Points on a hilly landscape, in no order, each with its height.
From any point a ball rolls to the lowest of the 2 points nearest to it. It stops when none of these is lower. Distance is the straight distance between rows; heights are no part of it.
tol: [ 24  56  26 -17 -26 -24  11 -64  58 -70 -60  15  11 -58 -23 -19 -27   0
 -33  10]  (h 300)
lovo: [-15 -35 -16   7   4  50 -46   1 -57  35  62  -7  67  47  15  39 -42  44
  10  24]  (h 320)
zufi: [-24  22   0 -30 -12 -35 -13  -9 -48  -9 -17 -17  -1 -11  24 -26  12  19
 -32  58]  (h 670)
lek: [ 18  42 102 -63  34 -70 -33   1  69 -67 -16  48  19  13 -38  -1 -27  26
   6 -27]  (h 88)
fuz: [  0 -21 -30  78   8 -30 -18 -11 -47  18  -4 -56  39 -18  24  36 -58   0
 -21 -16]  (h 244)
Tuf: [-73  26 -30  15 -18  17 -37 -23  -6   9 -14  16 -11 -11 -12  24  27  58
  20 -29]  (h 282)
fuv: [-14  48   2 -15  32  -7 -45  28 -35  48 -26 -57 -10  30 -22 -34  23 -50
  22  -6]  (h 464)
zuge: [ 18  23  50 -48 -58  19 -10  -1  80  -7  53  -3 -10   1  35  10   9 -42
  70 -40]  (h 575)
lafig: [-15 -28  16  12 -15  10  13   6 -16  27  18  10  26  30   9   6  21  18
 -48  35]  (h 631)
Samug: [ 21 -84 -26 -74   1  16  21 -49  44 -51  -5 -15 -25 -37  25  22 -44  29
  18  17]  (h 316)
vibi: [ -2  25  -9 -23 -39 -38 -18 -65  35  40  30  39 -42  25 -15 -29 -49 -10
  47   3]  (h 415)
tizop: [-40 -38   8  -8 -50 -55  17 -75  -4 -16   8   6  -8 -48  19  -5 -52  33
  52   7]  (h 460)
teba: [ 13 -83  -7 -78  -9  24 -38  -9  34 -68   2  52 -40  -7   1  11 -10   6
  30  22]  (h 259)
bekob: [-43  -7  17  71  -6 -36 -30  66 -17  24 -17  15 -21  -8 -37 -32  31 -18
 -42 -37]  (h 714)
faka: [ -3 -27  25  -2 -23  -5  16 -28  51  17  44   9  -1   4  43  69  15 -14
  80 -28]  (h 528)
lem: [ 18 -11 -28  43 -28  24   1  32  -9   9 -23  -2  49  16  44 -59  26 -52
   2  34]  (h 249)
bevad: [-39  73  38 -13 -37  12 -14 -19 -54 -15 -14  20  57 -16 -36 -29  38   5
  19   7]  (h 376)
Sifuf: [ -1 -28 -18   2  26 -13 -10  73  -7  19 -31 -31 -13 -53   9  -7   7 -75
  14 -18]  (h 873)
bos: [-27  17 -51 -18  22  22  -1   5   7  12 -66 -70 -18 -54 -17 -37 -13  29
 -15 -17]  (h 819)
Norub: [ -3  15  53 -90   3 -38  14  22  26  65  39  16 -28  11   4 -11 -21 -35
   2  53]  (h 537)
Sipa: [ -2  27  42  26  50  39  25  39 -17 -39 -44 -34 -53  55  16 -88  27  -2
 -28  15]  (h 368)
Dep: [  7  36 -36  -4  16 -45  36 -39 -22  17 -71 -34 -21  -3  30 -18  16   2
  -9  37]  (h 707)
tasef: [-10  46  -2   9  -3  31   8 -35 -31   2 -39  28   1 -17 -20  36 -34  -6
 -50 -32]  (h 176)
razen: [-13  46  66 -48  15 -25 -90  -5  43 -50 -20  80  22   1 -33  22 -35 -22
  39  -6]  (h 213)
Pebib: [-13  13  38  30  12 -41   2  79 -14  19 -22  35   4 -38 -14 -50 -28 -42
 -59  10]  (h 750)
kazer: [ 21  -5   5 -74  -2  18  47 -34 -14  24  34  58 -36  60  -4 -19   1  22
   1  53]  (h 512)
goz: [ 34 -49 -35 -22 -21 -40   0 -30  26 -17 -25 -13  35 -32   1 -14  29 -54
  44  53]  (h 476)
Nimi: [-17 -14 -45  48  43  -1  20   5  -6  41 -81 -64 -38  -1  -2 -61 -35  17
  -7 -34]  (h 791)
viv: [-13 -93   8  -9  -2  -2  50 -42  50 -20 -26  18  -4 -16   5  18  -6  67
  -8   6]  (h 364)
rimo: [-23 -61 -37   0   9 -53  -7   8 -30  51  16   0 -21 -15 -59 -17 -12   6
  21  -5]  (h 623)
rovoz: [-35 -55 -14  27  28   3   4  50  36  61 -49 -26  21 -16  22  35  45 -23
  26 -14]  (h 895)
Mel: [ 19  39 -51  53  -7 -27  -6 -13 -19  -4   6  17 -47  64  19  -6  82  15
   5   4]  (h 522)
rov: [  5  16  39 -22 -51 -16  46 -94  23 -55 -24   4  -7 -56   0   4 -54  16
   7 -31]  (h 382)
modo: [ 36  -2 -55  23  40 -42  29 -58  -3  40 -75 -20  10   2 -43  25   4 -12
   1 -11]  (h 739)
vanel: [-22   8  46 -76  -8 -42   7  52   2  27  76 -19 -27 -34 -38 -18  19   0
 -38  24]  (h 478)
zikib: [ 13  -7 -29  16 -29  52  -9  50  69  18  -3  35  25  -7  47 -18  14 -56
  11  17]  (h 183)
Ges: [  8 -33  -7  43  33 -13   2 -15 -39  14  -1  17  20  34 -22  98  49   2
  15 -29]  (h 436)
bitu: [ 19  29  24 -61  10  -1  44  61  11 -36  27   7 -41 -66 -14 -11   0  -8
 -63   4]  (h 412)
nukig: [ 29 -41 -13  61   8   5  71 -17 -47  26   3 -12  59 -10  35   3 -61  12
  -1   8]  (h 295)
Tifu: [  1  27 -20 -21  26  55  45  29 -21  40  27   3 -37  46  -1  -3  52  48
   9 -23]  (h 451)
kemo: [-32 -44 -36 -22   5  -3 -50  67  11  35  33 -29 -22 -19 -62 -24  25   5
 -11 -21]  (h 574)
vep: [-37  15  48 -16   6 -37 -20  38 -22 -38 -16  53  43 -61 -31 -43 -70  -4
 -48  26]  (h 783)
pav: [-35  73  56 -60  -7   5 -53 -16 -13 -10  -6  74  35  13 -37   0   3  -9
  50  23]  (h 303)
vuze: [ -5 -39  29  56   2  22 -28  61 -49 -30  -4   4   3  37 -32 -19  79 -22
 -10 -33]  (h 676)
lamom: [ 10   5 -16   1  56  61   0  -6 -61  -6  -2 -66  -4  63  64  48 -11  49
 -12  -2]  (h 611)
Rafib: [-14  68  12  12  39  26 -53   2 -37   9  -9 -71 -43  65 -13  11   8 -21
 -24 -37]  (h 404)
vebo: [ -1  -9 -48  20  22  11 -17 -23 -50 -49 -10 -25 -32  21  45  47  26  62
 -19  -2]  (h 591)
Fimod: [ 37  48 -28  35 -24  -9 -24 -27  35   9 -31  -8  27   7  22  20 -10 -50
 -68  30]  (h 93)
tenu: [  9  41  22 -48  -8  60  37 -20  28  -6  28  49 -49  -2  38  82 -11 -21
  18 -47]  (h 332)
bir: [  6  45  53   0 -23  33  11 -27  15 -25 -27  90  -5  19  -9  15 -39   4
 -83   3]  (h 255)
zeg: [ 33  29  -9 -64  19  64  76 -33  17  32  33  17 -13  50 -12  18  17  47
   5  10]  (h 481)
Sinul: [ 65 -62 -34 -21 -25  10  30  -5   7 -36  31  -5  38   0 -10 -19  31 -26
 -11  46]  (h 421)
beb: [ -1 -40  34  63   9  47 -12  17 -69 -58  39 -57   2  53 -10 -27  30   7
   0 -30]  (h 647)
kag: [  5 -10  -9  75  16   1 -31  11 -44  34  56  -6  49  45  36  35   0  72
  36  37]  (h 356)
Bik: [ 94 -24 -51 -16  25  49  33   1 -29 -16  42 -39  38  47   5  16  13 -14
  -6  23]  (h 377)
famot: [ 26 -31   9  59  38  54  15  14 -82 -45  30 -59  21  36  51  16 -20  51
  -1  -9]  (h 625)
sida: [-11 -13 -11  36 -11  -1 -53  26 -40  24  49 -39  15  75  -2 -17  39  29
 -40  19]  (h 596)
gib: [ -8 -19 -27  19 -36 -49 -17 -85   2   8  39  18  15   8   3 -24 -62  44
  85  29]  (h 483)
sez: [  8 -46  -4  41  18 -49 -12 -14 -57  -4  41 -40  39  20   6  71  50  40
  31  14]  (h 397)
nop: [ 34   0 -38  45   5 -29 -25  -7   0   1 -24 -74  22 -10  38  45   1 -41
 -55   1]  (h 174)
bib: [  5  17 -15 -46 -16  22   9  70 -18 -36  56   6 -50 -76  15  -5   8 -46
  15 -25]  (h 346)
tibi: [ 31  36 -30  24  15  26  43 -47  -4 -12  -9 -16  19 -44 -38  56 -31  27
 -15 -59]  (h 89)
sevez: [-48  20  17 -30 -38 -12 -64 -26  10   2 -20  32  14 -25 -30 -37 -79   3
 -31  33]  (h 820)
gonod: [ 10  13   3  34 -32 -50 -25 -32  79   1 -33  45  -1  13 -28  -4   9 -28
 -31  18]  (h 203)
ser: [ 32 -25  53 -51 -24 -19  13   0  30  10  30  74 -18  41  12 -22  -4 -50
  27  41]  (h 558)
lazug: [ 15  48  12  21  23  34 -15  58 -27 -38 -44   1  14  25  19 -64  45 -18
  -7  14]  (h 317)
Ror: [ 34  28 -15 -51  -3  59  -3   5 -37  -6  24 -51  38  30  -8  -9  38  -2
 -11  22]  (h 330)
rap: [ 41  -1 -38  51  57 -42  39 -16 -30  39 -35 -59 -26  21 -47 -33 -21 -15
  11 -36]  (h 765)
Losir: [ 14  13   4 -28   7  39 -13 -14 -48  48  59 -37  71  56 -34  41   8   4
  16   5]  (h 269)
sina: [ -8  -5 -31   4 -15  -6 -28  46  54 -33 -13  71  -8 -45  10 -41  18 -38
  46  18]  (h 96)
keva: [-43  27  11 -11 -40 -13 -15 -58  57   3   8  35 -43  17  14  -2   4  52
  27  -2]  (h 348)
Gaso: [ 15 -53 -13   5 -17  -5  97 -21   4  16  15 -22  21 -52  34 -28 -47  10
   5  20]  (h 242)
nivit: [ 12  65  51 -31  26 -64 -21 -19  70 -72 -40  47   0 -16  12  22 -24   7
 -42  32]  (h 204)
fodo: [ -2  11 -46  11  11   8 -41  38  15  55  14 -85  -4  21 -34 -59  20 -17
   3 -17]  (h 521)
bon: [ -1 -82  -1  21  -7 -51   9   6  29  36  24  29 -10 -33 -30  38 -18 -54
  10 -29]  (h 617)
zonoz: [-34   0  -9 -34  38   7 -24  65  31  20 -51  -9  11 -63 -10 -20 -24 -11
  -8  10]  (h 848)
pur: [ -5  25  32  -2   7  31   5  39 -23 -34 -47  25  68 -16 -38 -30  55  -3
   9   6]  (h 371)
rurum: [ 13  12   8  10  -9  25  93 -31  22  13  30 -24  37 -61 -16  11 -58  40
 -10 -38]  (h 169)
Rona: [-14   7 -28  73   8 -17 -50  -6 -33 -28  -1 -51 -35  62  30 -15  48  30
  -9  -4]  (h 559)
bolo: [-59  44   4  26   5  -1 -56  17 -49  21   8 -33 -24   7   2  48  18  12
 -15 -53]  (h 347)
mut: [-16 -48  -1  42 -26   7  15  13  57  -4 -59  34  33 -64  -2 -10 -23 -39
 -11 -12]  (h 463)
Pov: [  6 -49  20  26 -52 -14  22  13  41  24  73  12  15  -9  24  18 -15 -46
  20 -12]  (h 571)
nem: [ -1  42 -13  11  31  44  32  14 -19   4  -4 -58 -63  52   9 -69  31  25
   9 -21]  (h 414)
lepi: [ -7 -40 -42 -32   1   1 -32  44  27 -53  -1  32 -33 -34  10  -1  53  12
  14  30]  (h 185)
vozat: [-19 -99  67   3 -32  -3  14   4  64 -11 -40  46  -3 -23  31 -10 -40   6
   7 -15]  (h 413)
das: [ 15  19 -32  36  -1 -25  -1 -25   7  30  53  27 -13  34 -13  41  25  19
  22 -14]  (h 479)
niz: [-46  40  46 -40   3  31  45  12  40  27 -12  57 -56 -37  16  37 -15   4
   6 -39]  (h 378)
Tof: [ 16  36 -17  -6 -26  28  41   1 -13 -33  46  18 -38 -52  26  52 -19 -40
  -8 -53]  (h 275)

For each start below, name the point where the ball stops.
vozat: sina
Sifuf: Losir
Dep: Losir
bekob: Losir
rimo: Tuf
rovoz: Losir
ser: lazug
